Each row is a point on a landscape with many peaks, with its height.
From any point a climber takes the steepest step (rise divided by distance) to one of its 2 nearest points. It stops when none of these is higher. Distance is the straight distance between rows; heights are no part of it.
sufin height 429: 3,39,-13,23,20,-4,-19,9,24,8,-20,-11,35,17,11,28,49,3,7,41,5,7,22,29,13,10,-21,-25,-6,6,25,-1,7,-31,-21,-19
Lorim height 686: -27,-13,-10,5,4,1,43,-2,-14,-4,13,-16,-21,-7,4,-10,-25,-14,11,20,28,15,-47,-18,-22,17,49,36,-2,2,-33,-32,14,27,17,10
Duz height 322: -5,-22,22,-20,3,-22,35,-1,6,0,19,20,-9,-29,24,-20,24,-12,25,-5,10,-2,-6,-2,-25,-13,3,-4,-10,37,-26,-13,-4,11,13,-23
Taki height 614: -8,-5,-16,11,26,0,-28,11,3,7,9,18,27,33,14,3,-23,-20,8,-1,22,3,-29,-12,-2,8,-23,-19,-2,-29,-14,13,-5,2,-21,-30
revam height 243: 5,-25,10,-11,20,18,-13,17,-16,-3,13,5,2,-11,-25,19,-5,2,-32,-34,-23,-2,-16,-17,12,-1,-22,-15,21,-16,1,3,-17,8,-7,-1
Ruvav height 863: -8,-12,-37,3,-20,57,7,-7,-14,-4,1,4,-23,29,-14,-17,-85,-12,10,25,-13,5,-39,-28,22,-7,23,18,-10,-49,-25,12,26,31,11,5
fudi height 229: 8,-12,-3,7,-17,15,-18,30,9,27,-5,-4,-4,0,-24,17,18,44,-27,33,-15,3,40,24,20,-22,-25,-7,-5,8,51,-11,-4,-22,10,14
rebo height 373: 18,-2,17,-25,5,18,11,3,1,-17,13,1,-3,-8,-1,-11,-11,-10,1,-53,-18,-20,-14,-32,-6,-11,-2,-5,3,6,-27,7,7,19,9,-8
Vib height 647: 13,5,-32,20,-18,28,15,16,10,8,5,-16,26,30,16,1,-12,8,-14,32,32,19,22,18,-8,-11,9,-4,-23,4,15,-18,2,2,7,22
Zod height 462: -20,27,1,16,21,-27,-19,5,2,2,-19,-4,12,-4,-5,21,57,6,-4,41,15,4,21,34,11,9,0,-27,-1,17,35,-9,2,-25,-10,-4
Fafo height 634: 12,9,-19,12,-16,19,18,-8,-14,5,-1,15,-7,35,13,-27,-60,-26,25,25,-7,24,2,-25,-22,-1,30,18,-29,-13,-23,1,-9,16,-2,11
Lozan height 505: -48,-26,6,7,13,4,-3,-16,0,-8,23,-28,-26,16,-20,8,-8,3,-4,-11,37,8,-71,-27,-3,19,-11,0,50,-42,-12,14,-1,-17,-15,-25
tun height 704: -26,-17,3,9,20,4,8,1,-7,-6,9,10,8,49,19,-14,-55,-30,12,38,32,21,-29,-15,-24,-2,15,-5,-17,-33,-26,3,-3,20,12,0
Falol height 435: 61,43,-13,-1,-28,-3,0,-30,24,-22,-24,16,13,-19,20,-17,-22,4,21,-25,-20,-24,20,12,15,11,-7,36,5,18,-10,25,-1,1,-11,23
vuv height 318: 16,3,17,-10,-21,-25,32,-17,9,-7,5,10,-18,-36,13,-17,19,-15,24,-21,-1,-9,7,-7,-31,-1,29,14,1,38,-23,-1,-6,7,9,1
bur height 109: 64,21,7,-12,-15,-2,-16,-5,-5,-15,8,28,4,-19,13,-32,-32,8,16,-33,-42,-32,14,-1,2,-21,-29,28,3,2,4,2,-19,-3,5,24
daki height 377: -1,-8,-9,2,-25,-9,17,7,-11,20,-9,-17,-1,-17,-7,-2,13,38,-15,9,6,-1,22,23,8,-1,1,-8,-16,20,17,-14,6,-3,12,18
vipir height 631: -44,-24,-1,18,9,-1,27,-2,-9,12,11,-34,-34,-5,-15,0,-7,6,-14,11,43,12,-61,-16,-6,16,23,18,16,-17,-18,-25,14,17,16,13
Peze height 335: 31,24,0,19,-30,-18,20,-8,-6,-8,-15,-8,-11,-28,-8,-13,11,13,-8,-4,-10,-19,57,20,4,-3,24,15,1,31,21,-1,0,-3,-1,37
dakot height 282: 18,20,-16,14,-19,21,2,-20,12,5,-21,-3,-4,0,-19,2,-24,16,-4,-7,-41,0,18,-11,11,10,11,28,1,-5,5,14,1,3,0,35
buza height 252: 15,22,-2,6,-22,6,-4,-5,12,-6,-24,-22,-3,-10,-23,21,7,28,-26,2,-47,-6,45,5,27,4,2,22,14,6,28,11,6,-17,3,39
ruz height 307: 0,8,5,-13,-25,-28,32,-14,-2,-4,-10,-9,-15,-34,14,-21,22,15,19,8,36,0,11,16,-23,8,24,2,-38,40,-20,-23,20,3,21,3
geter height 553: 29,22,-7,0,-40,-9,28,-12,-16,7,4,-19,-13,-17,19,-26,-29,22,7,21,20,9,4,12,-13,3,27,45,-39,14,-2,-30,-7,-2,21,27
gato height 379: -27,-19,8,-11,-3,0,-2,3,-2,24,10,-8,7,4,-4,5,12,13,-17,-12,4,6,-4,4,5,4,-11,-3,-1,0,6,13,-1,-7,7,-13
buta height 393: -53,-25,13,-2,27,-21,-28,9,-4,4,7,-19,-9,20,-12,11,23,24,-17,-4,38,7,-8,25,10,13,-30,-31,27,-19,17,7,-6,-35,0,-6
lomo height 725: -27,-19,27,-7,18,-16,8,14,-1,-1,4,13,-12,-22,-10,-15,31,12,-10,-18,-13,-11,-29,-18,-16,-10,-5,-15,18,11,0,-23,-4,-3,12,-10
tob height 495: -27,-10,7,0,34,-13,-53,33,4,-6,-1,18,20,21,-5,5,21,0,-1,-8,18,-3,-12,-3,-7,2,-32,-30,13,-16,14,0,-16,-23,-9,-22
beno height 567: -9,-9,4,-2,5,-5,46,-14,10,-6,12,0,-19,18,19,-15,-32,-50,39,19,19,7,-48,-40,-32,2,32,21,-12,-2,-56,5,16,26,-6,-35
moba height 409: -42,-13,18,9,0,-13,18,-5,-7,6,11,-38,-48,-2,-27,19,39,16,-33,-13,28,17,-39,-16,1,27,20,2,33,2,-1,-10,11,-14,-6,7
teme height 544: -8,3,-3,4,22,9,-39,25,4,3,-3,4,30,27,-11,21,17,11,-26,5,-14,3,6,-4,13,0,-25,-10,12,-10,34,3,-7,-22,-11,-8
zibe height 777: 1,8,-34,7,-22,57,1,-29,0,1,-15,-8,-21,20,-22,2,-66,-5,3,1,-35,11,-12,-35,27,2,11,13,1,-44,-12,22,12,10,-3,11
Koti height 333: -41,12,28,-7,31,-41,-17,-12,9,2,0,-7,-22,-14,6,15,73,-5,17,-11,-4,-5,2,16,0,23,-9,-32,6,10,-6,0,13,-17,-4,-24
suz height 685: -33,-20,37,-34,34,-23,-21,8,-19,-22,-11,13,-11,-15,-15,10,70,3,7,-20,-4,-3,16,28,19,-2,-20,-57,25,19,12,10,16,-17,-11,-39
dobep height 496: -6,-5,15,-27,25,1,-30,10,-5,-8,15,8,0,-14,-7,17,43,-8,4,-47,-16,-9,17,2,5,9,-20,-19,11,7,-3,15,8,-2,-8,-28
Tir height 150: 46,6,-2,-11,-8,18,-27,-2,-1,1,5,15,-2,-6,-4,3,-32,4,3,-25,-46,-14,28,-3,11,-27,-18,17,1,-10,6,4,-18,2,5,24
bufi height 562: 41,13,-27,8,-31,23,25,-25,5,-16,2,25,-9,6,27,-34,-79,-22,36,13,-16,-3,6,-10,-3,1,19,29,-17,1,-33,12,-4,24,-3,11
zudu height 579: -34,-15,33,-10,46,-15,-62,31,-10,-22,18,-8,-12,16,-30,28,38,16,-27,-11,1,-1,20,22,17,8,-47,-29,38,-29,30,9,-11,-37,-10,-15
Pobot height 454: -8,15,38,1,-8,-51,5,-13,-11,18,-17,5,-5,-25,-1,-5,40,0,-3,10,-14,-14,25,9,-14,-10,22,17,2,30,25,-1,4,-10,6,1
Kaze height 595: 14,12,4,-8,23,13,-51,28,-7,4,-1,13,28,14,-5,12,4,-2,-4,-26,-29,-4,4,-16,4,-5,-32,-5,-7,-15,17,-1,-6,-7,-13,-19
piv height 329: -25,-32,2,-10,8,1,8,32,-14,2,24,7,13,16,22,-13,-15,-2,-14,11,17,7,-4,17,-2,-14,-16,-22,-16,8,2,-18,-28,5,24,-17
bisim height 381: 49,42,2,13,-25,-20,6,-28,20,-13,-30,4,2,-18,5,-8,1,-4,9,-11,-19,-23,50,14,6,14,21,30,7,29,11,26,-3,-1,-13,31
naze height 256: -1,-21,-19,16,-39,23,43,-10,-15,9,7,-21,-31,-4,-13,-15,-48,13,-13,2,4,6,-18,-25,-7,10,28,30,-6,-5,-19,-7,6,27,3,21
nes height 448: -7,8,0,-8,33,-4,-52,25,15,-8,-10,26,27,-1,13,2,29,-3,11,1,10,-2,-3,14,-3,-2,-49,-43,-23,-4,4,-17,-11,-12,-7,-48
Baro height 261: 15,-13,9,1,3,10,-18,30,5,20,-5,18,26,-7,-4,-1,26,29,-4,39,-5,-14,46,46,9,-40,-21,-16,-7,16,49,-12,2,-10,18,-4
pud height 275: -27,-2,-20,0,-21,-18,19,3,-4,9,-4,-17,-11,-8,7,-7,15,5,7,0,44,8,1,1,-18,18,25,7,-21,14,-20,-30,16,7,21,16
sape height 533: -14,-31,41,-24,36,-35,6,20,-5,-15,2,31,9,-5,15,-8,35,-31,10,0,33,-7,-8,11,-19,-10,-16,-43,3,24,-12,0,-6,0,-4,-47
marig height 371: -31,-7,11,1,-8,-5,9,2,-19,13,-3,-32,-45,6,-31,26,19,8,-44,-4,23,37,-20,-8,5,22,30,30,11,-4,14,-18,2,-3,5,43
sodi height 374: -25,10,25,-6,15,-32,19,-1,-7,-4,-6,-23,-9,-7,-14,19,46,-20,-10,-11,17,10,-3,-1,-1,12,35,-5,22,22,-1,3,10,-10,-1,8
Dekag height 494: 59,21,-28,18,-43,12,13,-20,13,-12,-18,18,15,-2,24,-29,-57,0,20,-1,-18,-9,13,-2,11,3,1,36,1,10,-10,15,-2,4,-16,26
fevil height 331: 41,-2,-1,7,-50,5,34,-26,-13,-7,1,4,-17,-16,-1,-30,-62,18,-3,-10,-28,-2,-6,-10,1,-3,6,46,11,-3,-3,0,-20,7,-2,40
Punaf height 500: 41,13,-16,-7,-52,-6,16,-9,3,-6,7,-1,5,-31,26,-31,-12,39,17,15,13,-4,15,29,0,-11,-6,29,-20,16,12,-16,-16,-18,24,28
sadi height 215: 30,18,10,-13,-5,-9,-17,8,0,-7,-16,2,10,-26,-13,9,28,22,-7,-5,-51,-27,39,14,30,-19,-2,10,6,13,33,7,-3,-23,7,11
lopov height 828: -44,-21,19,6,4,-25,12,17,-17,5,-9,8,-19,-21,-19,-11,52,24,-27,2,7,2,-8,13,-4,-2,0,-33,13,23,23,-23,-4,-20,5,-4
noko height 57: 78,31,8,-18,-5,-8,-36,6,10,-11,-6,30,31,-22,23,-18,-7,10,24,-19,-36,-38,24,14,7,-25,-46,12,-13,3,16,-3,2,-7,-7,1
muba height 368: -37,-8,28,-4,32,-26,-14,-12,18,8,4,-2,-16,-8,1,17,41,-14,21,-7,19,9,-11,-4,-22,11,3,-16,12,6,-18,10,-3,-10,8,-21
fela height 342: -16,2,-6,4,-14,17,0,-3,-9,11,-9,-26,-19,26,-37,28,-3,2,-44,10,-1,34,6,-9,16,17,19,27,-4,-14,26,-4,-6,-9,4,42
bub height 471: -18,-36,35,-14,30,-20,-15,15,-7,-6,6,24,21,16,7,11,3,-27,-1,-6,29,7,2,3,-19,-9,-12,-17,17,2,-4,16,-20,4,0,-34
bebo height 382: 23,-3,10,-5,-23,26,36,-28,-9,-7,2,8,-28,-8,-14,-20,-40,-8,-16,-14,-39,14,-15,-25,-2,-6,21,44,16,-1,-11,2,-15,13,6,29
Damud height 225: -16,-8,1,15,15,1,-23,16,-13,3,6,-22,3,46,-18,30,-12,5,-29,8,23,20,-4,4,21,6,-13,-19,23,-35,29,20,-18,-30,-16,23
lup height 452: 30,10,-36,2,-39,21,14,-2,20,4,2,-3,21,-1,26,-23,-32,38,10,24,1,-9,4,17,4,-19,-12,15,-26,-3,7,-21,9,-2,22,22
Seken height 166: 16,2,-23,-13,-13,17,5,-18,14,-1,9,8,15,-1,20,-13,-42,-11,23,-16,-15,-20,-24,-22,1,-1,-8,13,-16,-17,-34,15,17,23,-4,-30
Zeda height 676: 23,-11,13,-15,30,16,-12,-2,-3,-16,-4,30,15,19,12,11,-36,-40,14,-30,-2,2,-25,-38,-12,1,-3,-4,-1,-18,-38,26,14,29,-14,-25
fegi height 497: 7,-5,-9,-2,-14,13,44,-27,-4,-13,-3,-3,-18,2,14,-17,-60,-34,39,18,-5,2,-37,-33,-17,0,38,33,-4,-8,-53,2,16,30,2,-13
ral height 337: 24,2,4,4,-49,-11,16,6,-14,8,-5,-12,-23,-35,-21,-9,18,40,-28,1,-15,-14,40,22,18,-9,3,14,2,27,38,-9,-9,-16,2,33
galum height 615: -1,-10,38,-10,6,-5,16,-10,5,3,8,-8,-31,-26,-12,0,37,6,-13,-42,-39,-14,-32,-28,-6,-13,-1,12,30,19,-7,-8,11,2,4,-2
kege height 416: 20,-6,-32,4,-35,22,21,9,14,12,-6,-14,5,-5,-1,-8,-22,32,-15,1,-6,-8,9,9,28,-3,-9,7,-14,4,4,-11,14,1,17,32
vano height 594: -3,6,-49,22,-6,36,-15,6,15,0,-5,-3,14,38,3,13,-41,-11,9,18,11,13,-6,-14,9,5,12,-13,-6,-27,-11,15,7,9,-8,4
nuli height 616: -3,30,-31,21,-26,12,10,-34,11,-5,-21,-12,-13,-4,-3,-1,-37,-23,23,2,-11,0,-20,-33,-5,15,28,17,-5,-18,-29,5,12,15,-13,-4
sovi height 628: -6,-6,15,-25,-5,-13,4,5,-1,-13,-8,29,15,-34,5,-23,24,16,4,-11,-18,-15,-8,1,-14,-18,-22,-25,-10,20,4,-18,-1,-1,10,-25
fikek height 344: -19,-4,-8,-3,-7,6,12,-11,1,13,13,-7,1,21,-3,-6,-9,-6,-4,-17,1,4,-18,-16,-5,12,11,13,-6,-9,-11,21,6,8,-4,-5
Tev height 540: -33,-8,26,-21,39,2,-52,9,-1,-14,18,-11,-11,2,-18,29,35,8,-15,-39,-15,5,6,2,8,20,-41,-16,20,-24,-3,13,3,-13,-5,-21
zuzi height 684: -12,-12,-29,15,-16,31,-9,17,5,19,18,-15,18,34,7,9,-11,11,-24,23,32,19,7,18,4,-5,-14,-19,-9,-18,18,-5,-10,0,4,6
Ziku height 367: -31,-31,14,-19,1,-20,27,11,-12,5,16,-3,-3,-12,16,-8,10,-1,5,5,32,10,-18,13,-13,-1,6,-18,-4,26,-13,-17,-7,3,16,-23
vus height 607: 32,12,-26,9,-27,21,13,10,-5,8,-11,-26,8,5,7,-2,-9,28,-16,37,36,16,26,26,-7,-8,15,23,-37,14,21,-35,12,3,16,43
sasa height 336: 35,22,0,3,1,11,-36,11,12,-10,-12,4,18,-25,2,11,45,18,1,10,-44,-32,67,40,16,-16,-36,-27,11,9,42,-9,14,-11,-16,-4
kuvan height 203: 3,-10,-12,-15,-12,-7,32,-15,14,-9,8,9,15,-17,25,-12,-15,-29,15,-6,4,-16,-26,-13,-13,3,-4,8,-15,6,-38,-4,8,28,-1,-26
fura height 369: -33,-13,23,4,19,-5,3,-3,5,-4,16,-29,-37,-3,-27,24,43,7,-21,-36,-10,7,-12,-18,3,20,6,-7,47,0,-6,12,7,-12,-4,5
Pof height 425: -23,-11,7,5,19,-14,28,-5,0,-2,7,-18,-20,-6,-3,11,14,-19,3,-15,27,13,-32,-17,-12,15,34,-5,31,13,-26,0,6,8,1,5
veb height 541: 27,23,-36,15,-6,22,-3,1,27,-1,-6,18,22,18,16,-3,-30,-19,19,11,1,3,17,-10,-6,-1,10,-3,-26,-6,-12,16,-3,13,-3,0
zufos height 485: -21,-3,-8,5,28,-9,0,-10,10,-18,-4,-3,5,15,0,18,-13,-26,23,-6,38,15,-38,-23,-5,19,26,-3,24,-19,-37,22,7,4,-8,-1
duf height 300: -14,-19,8,-5,24,0,-32,36,-6,0,-8,29,16,-5,-14,-8,45,13,-7,22,3,-10,36,38,11,-22,-24,-41,8,10,40,-16,-4,-12,-1,-10
puz height 641: -12,-22,-40,19,-11,48,-10,15,1,9,17,-5,4,45,-3,8,-55,2,-22,22,16,27,-17,-8,14,-9,0,-6,2,-36,5,2,-10,8,0,8
Vabi height 438: 4,14,9,-24,5,0,-3,-17,8,-7,3,-4,2,-26,8,-1,21,-1,11,-51,-21,-20,-9,-8,3,7,-13,-12,-4,4,-23,13,13,5,3,-28
kodof height 103: 51,4,-22,-7,-12,20,-11,13,6,-4,19,24,38,-1,41,-16,-34,-10,7,-8,-15,-17,-2,7,1,-20,-38,-6,-26,-7,-8,-19,-2,21,-7,-16
Numib height 543: -8,4,-33,5,24,21,-27,-6,20,-23,-10,12,13,36,0,21,-34,-35,17,-6,20,17,-9,-21,5,14,17,-13,14,-32,-28,36,6,13,-11,3
Nelip height 378: 11,23,0,-9,3,-11,-21,-10,5,-9,-14,16,11,-30,6,1,62,16,16,10,-23,-19,54,49,11,-11,-26,-37,-14,15,28,-5,12,-12,-9,-15
gute height 770: -21,-18,-13,-6,4,25,36,-7,1,-5,22,-21,-27,9,-1,3,-25,-29,23,-5,22,12,-56,-33,-3,7,42,26,28,-7,-42,0,14,31,7,-3
Nem height 338: -19,19,3,11,2,-12,11,-11,-5,-2,-7,-20,-4,2,-17,17,37,-1,-26,-13,-7,7,5,4,13,26,19,10,11,4,16,9,5,-4,-7,21
Ziro height 408: -47,-34,12,-3,10,-7,13,7,-3,7,21,-11,-6,13,7,-15,1,-5,-4,-3,45,7,-42,-2,-19,10,-8,-15,10,-9,-15,-1,-10,-5,10,-30
Poku height 512: -8,17,11,11,11,-51,-2,-4,2,11,-22,11,2,-17,2,15,44,-9,12,24,11,-3,21,15,-5,8,23,-6,-13,32,9,-2,-3,-11,1,-4
tezun height 524: 4,8,33,-11,5,-44,-14,-8,-10,7,-12,24,-1,-38,1,-6,42,3,7,-3,-31,-32,29,20,-4,-17,-13,-3,5,22,24,-5,-4,-9,-6,-23
kek height 560: -31,-15,-5,8,29,0,-27,3,-6,2,18,-4,2,24,-12,19,-14,-8,-6,-19,20,10,-43,-15,7,24,-21,-9,31,-43,-10,16,-8,-6,-28,-10
gasi height 319: 42,25,-14,14,-14,30,-8,-6,15,15,-11,0,19,16,0,5,-17,19,-4,21,-31,6,26,9,11,-20,-4,23,-6,0,31,-1,-8,-15,6,35
Reva height 432: 24,14,-20,9,-38,-8,43,-18,-8,-10,-6,-6,-25,-10,19,-25,-52,-25,35,12,11,9,-15,-24,-22,16,50,47,-21,14,-45,-12,7,23,-2,15
lan height 451: 17,3,28,-3,-18,-2,37,-22,-6,5,15,-1,-39,-27,-13,-18,-2,12,-16,-12,-25,-8,-20,-15,-7,-8,28,39,15,16,-1,-8,-15,8,18,32
givir height 376: 11,7,-8,3,-28,-3,37,-15,-6,-3,-2,-4,-10,-11,8,-11,-17,-16,12,-8,4,14,1,-20,-19,6,43,31,-5,25,-22,2,-8,15,2,10
pel height 251: -8,-8,-2,-3,-10,-21,27,12,-17,12,-8,-2,15,11,17,-10,-9,7,0,21,37,15,11,12,-20,4,22,16,-33,21,-8,-17,5,11,18,13
zek height 283: -23,-23,3,-7,-11,15,28,9,-10,12,12,-9,-20,7,-19,-3,-16,12,-33,8,8,21,-27,-12,0,-1,10,27,-5,0,7,-22,-15,3,25,17
Nin height 339: -16,8,11,-8,10,-10,-36,16,-4,1,-14,21,-1,-10,-4,-10,76,13,10,27,-17,-14,54,51,13,-21,-23,-44,-3,15,51,-17,12,-22,-14,-29
zas height 327: 27,40,-14,11,-17,-12,16,-43,11,11,-4,-1,4,-6,18,-18,-16,-7,17,5,-14,-14,-2,3,1,11,4,21,-26,-4,-12,15,-2,13,-8,10
geb height 285: 2,-20,23,-8,30,18,-2,-3,-7,-2,13,-13,-21,-7,-18,28,-6,-22,-14,-47,-25,7,-31,-35,9,1,-4,2,43,-16,-22,4,-2,17,-8,-6
pomot height 580: 1,7,13,4,24,-26,-14,16,3,1,-10,15,18,2,-4,7,22,-11,11,6,2,-12,13,-2,-5,-10,2,-20,-11,13,6,10,-8,-13,5,-6
Pobap height 343: -5,17,1,-10,-28,-25,17,-18,-9,1,-23,-17,-11,-31,8,-9,42,34,6,12,13,-1,24,35,3,7,11,-8,-28,35,12,-21,24,-10,14,11
modof height 291: 30,-11,-24,14,-49,27,33,-12,-6,2,9,-9,-17,-7,-3,-28,-76,20,-7,22,-14,2,-11,-12,1,-2,12,37,-14,-14,-6,-13,-12,14,7,22
telo height 330: -23,-16,33,-2,44,-3,-5,-6,5,-3,14,-24,-21,-5,-10,27,29,-10,2,-33,-4,10,-40,-30,-6,12,-7,-11,55,-6,-19,13,8,-8,-11,-23
gid height 781: 21,1,18,-21,41,-17,-27,9,7,-8,-5,35,22,5,16,12,-9,-36,11,-19,0,-11,-8,-26,-14,-4,-23,-12,-26,-7,-23,11,0,20,-10,-32
Suv height 357: 25,17,-9,18,15,20,-35,9,13,8,-3,-13,26,-6,-1,29,23,13,-10,19,-29,-11,50,33,13,-15,-32,-17,5,-7,30,-2,3,-7,-8,8
lenak height 480: 35,26,-21,0,-1,4,-11,-3,21,-3,-3,23,27,-5,10,-3,6,-4,11,-12,-18,-19,32,9,3,0,-8,1,-18,12,3,11,-1,3,-1,5
Vage height 705: -31,-14,-26,26,7,6,16,-1,-10,1,1,-21,-14,19,-13,-3,-36,-12,1,19,26,6,-36,-23,-1,13,19,-1,6,-34,-23,-6,11,18,0,15
zum height 453: -51,-29,20,8,21,-18,10,-1,-5,10,18,-31,-34,14,-11,3,21,11,-6,-7,48,16,-57,-11,-12,18,6,-4,37,-10,-6,2,-1,-21,-8,-14
Bodit height 134: 15,-9,-23,-8,-7,27,-2,9,3,1,24,17,28,-3,18,-12,-26,10,-3,-21,-10,-17,-18,-6,10,-2,-23,-8,-21,-13,-12,0,7,19,3,-26
bes height 306: -3,30,-8,20,-10,-10,3,-16,-4,4,-25,-22,13,8,-8,12,14,-12,-8,14,14,16,23,-1,-12,15,32,7,-9,0,12,5,3,-4,-11,19
Kod height 424: -49,-8,10,10,22,-27,-23,18,-10,9,-17,-11,2,6,-11,7,44,29,-10,35,40,21,9,45,10,10,-14,-39,7,1,32,-13,0,-35,5,-8
tar height 639: -11,-10,6,-3,5,-13,24,-8,8,-6,2,14,5,26,22,-7,-36,-27,26,31,27,14,-19,-22,-36,-3,20,4,-31,0,-40,1,-1,18,10,-24
per height 539: 21,-13,12,-25,-19,-19,14,7,-1,-21,4,28,14,-25,11,-20,4,2,8,-24,-19,-25,23,0,-12,-26,-12,5,-2,27,-6,-8,-6,3,13,1
milel height 412: -28,-13,10,-10,-4,-7,-16,11,-8,14,12,-16,-1,0,-17,26,32,14,-23,-6,-13,3,42,24,18,1,-23,-2,12,4,31,10,1,-12,3,-3
penud height 450: -2,-17,21,-24,8,4,-31,15,-13,9,16,12,8,-16,-12,8,32,12,-19,-35,-31,-18,33,14,10,-7,-37,-1,10,3,22,7,1,1,2,-18
gedem height 778: -21,-18,-14,11,7,29,6,-10,-18,-5,4,-2,-12,38,-5,-6,-67,-26,12,26,12,16,-41,-32,-4,0,33,2,0,-44,-33,8,14,25,2,3
dile height 392: 23,27,-12,15,5,13,-21,7,20,22,-3,-3,40,18,20,14,19,-3,6,33,-6,0,30,28,-5,-21,-18,-5,-15,-1,30,-6,-7,-10,-11,-1
Nume height 732: -21,-4,25,4,-7,-25,-7,11,-18,4,-14,2,-16,-21,-25,-5,51,27,-30,8,-30,-20,24,22,16,-18,-11,-27,13,15,46,-18,-1,-18,-7,-5
fatev height 671: 21,13,16,-19,28,-13,-35,17,1,-6,-14,38,40,7,11,2,5,-12,5,-5,-19,-19,14,-4,-5,-21,-28,-9,-23,0,15,-4,-3,-2,-1,-21
sus height 444: 32,20,26,-17,24,-29,-44,15,-11,-2,-13,27,12,-35,0,5,44,-8,8,-18,-40,-40,39,18,10,-11,-29,-11,-6,11,23,-2,10,-2,-24,-35
zoda height 525: -6,5,33,-3,0,-9,32,-28,-1,7,2,-20,-33,-30,-15,-1,35,16,-18,-19,-12,-4,-10,-14,-10,4,28,19,24,18,0,-3,13,8,14,22
munul height 699: -15,3,-23,9,-5,39,2,-26,0,-9,-20,-16,-27,15,-26,12,-40,-21,12,-8,-16,16,-32,-42,12,17,30,11,22,-36,-30,18,18,12,-8,1
fuvov height 417: -12,-17,18,-15,24,-20,0,0,12,-3,10,15,3,-5,11,9,11,-40,17,-14,23,13,-20,-21,-27,0,6,-10,7,6,-29,15,-14,4,1,-30
nilu height 621: -28,-23,33,-32,43,-2,-52,26,-23,-18,0,5,-7,-8,-21,16,49,20,-16,-13,-7,0,21,41,29,1,-50,-48,22,-9,30,2,3,-23,-12,-34
lezot height 674: -10,-1,-26,22,25,13,-46,14,25,12,8,-6,35,38,12,21,-4,14,5,21,26,5,-12,13,5,7,-28,-33,1,-30,8,6,4,-13,-13,-19
sator height 683: -17,-27,7,-1,0,31,31,-20,-1,13,26,-7,-32,0,-10,-4,-24,-18,4,-14,-13,14,-47,-36,-11,-6,20,39,24,-15,-25,-1,5,25,7,5
toso height 110: 27,-5,-17,4,-2,39,-24,-9,1,0,0,26,1,7,0,-1,-57,-7,9,-15,-39,0,3,-27,1,-14,-2,13,-2,-28,-14,11,-8,16,1,9
nekes height 375: 36,38,-7,-4,-7,9,8,-32,20,0,-14,9,-2,-7,13,-11,-20,-21,22,-32,-29,-19,-4,-10,18,22,5,34,-4,7,-24,28,8,15,-21,-2
zufa height 242: -4,7,-15,3,-6,-25,26,-18,16,9,-6,5,25,-7,21,-6,6,-13,8,13,27,-3,-6,12,-5,16,-8,-12,-32,9,-18,-3,8,13,-6,-16
fuber height 281: 45,26,-12,10,-16,-22,29,-21,19,13,-10,8,23,-2,29,-9,-9,-20,18,33,22,-4,17,25,-7,4,-1,12,-49,13,-5,5,3,8,-4,8
moke height 315: 2,8,-12,4,-22,25,20,-3,-12,14,2,-17,-4,14,-12,0,-24,4,-22,17,0,24,-2,0,5,-1,20,26,-18,-11,17,-6,-20,3,13,32
geme height 611: -28,-20,36,-24,40,-23,-20,27,-23,-17,0,22,5,-2,-5,-10,51,-7,0,-4,28,-8,-2,23,6,-14,-20,-61,10,17,19,9,-10,-18,-11,-41
fizo height 248: -28,3,-10,27,13,-17,-11,10,-14,-10,-5,-32,-9,39,-28,22,6,0,-21,3,41,21,-12,4,9,30,15,-9,31,-21,14,16,-4,-29,-23,32
Zom height 622: 26,-7,2,-12,-12,5,16,13,-6,-21,9,27,20,-3,11,-15,-31,-5,4,-6,-17,-3,11,-13,-15,-16,11,9,-10,19,-11,-2,-25,7,11,1
zipo height 298: -22,-21,-15,0,7,11,12,22,-4,-3,25,-2,4,1,14,-13,-34,5,1,19,26,4,-31,-2,0,-4,10,-10,-21,-9,-18,-18,-15,14,27,-9
Let height 276: -19,26,-14,21,10,-16,-8,-6,2,-7,-15,-33,4,24,-6,23,8,-12,0,12,31,19,-7,-6,-1,28,23,-21,2,-13,-2,19,-2,-17,-18,3
lidu height 356: 34,24,-21,14,1,42,-27,2,11,20,-1,2,37,27,17,18,-19,1,0,22,-24,11,9,6,12,-20,-20,0,-3,-15,21,-1,-2,-4,-13,5
Kag height 710: 36,10,-9,13,-31,9,28,5,-12,-10,1,10,7,19,15,-26,-48,-10,10,17,-7,7,31,-5,-22,-17,27,26,-21,13,0,3,-19,9,4,31
naf height 426: 23,21,-9,2,-10,-12,-1,-5,17,0,-16,22,20,-21,14,-10,35,12,19,21,-2,-15,40,31,2,-6,-8,-9,-25,28,20,-3,4,-11,3,-2
bosol height 197: 22,-12,7,-6,5,8,-9,32,-16,5,10,10,-3,-6,-19,2,-7,3,-24,-15,-32,-20,16,-7,18,-26,-11,-6,5,3,27,-4,-26,3,5,23
puso height 720: -23,-9,-22,30,5,17,-24,11,14,18,6,-30,9,23,-2,24,11,24,-23,25,26,15,5,32,8,11,-31,-29,3,-27,25,-11,-2,-17,-9,5

Call two points neighbours if one is among the 2 nearest of the other. Go from one point of each pair to the other, from neighbour to neighbour, staying as high as possible. Name the lowest point that can't be avoided.
Kag and lopov => per
gute and gedem => vipir
tezun and fatev => Pobot

Write out the way that a climber takes from each point below.
revam => geb, telo, fura, moba, zum, Lozan, kek, Taki, lezot, puso
gato => milel, penud, dobep, Tev, zudu, nilu, suz
Bodit => Seken, kuvan, zufa, fuber, zas, nekes, Falol, Dekag, bufi, Fafo, Kag
fizo => Let, bes, Nem, sodi, Pof, zufos, Numib, vano, puz, zuzi, puso
fela => marig, moba, zum, Lozan, kek, Taki, lezot, puso
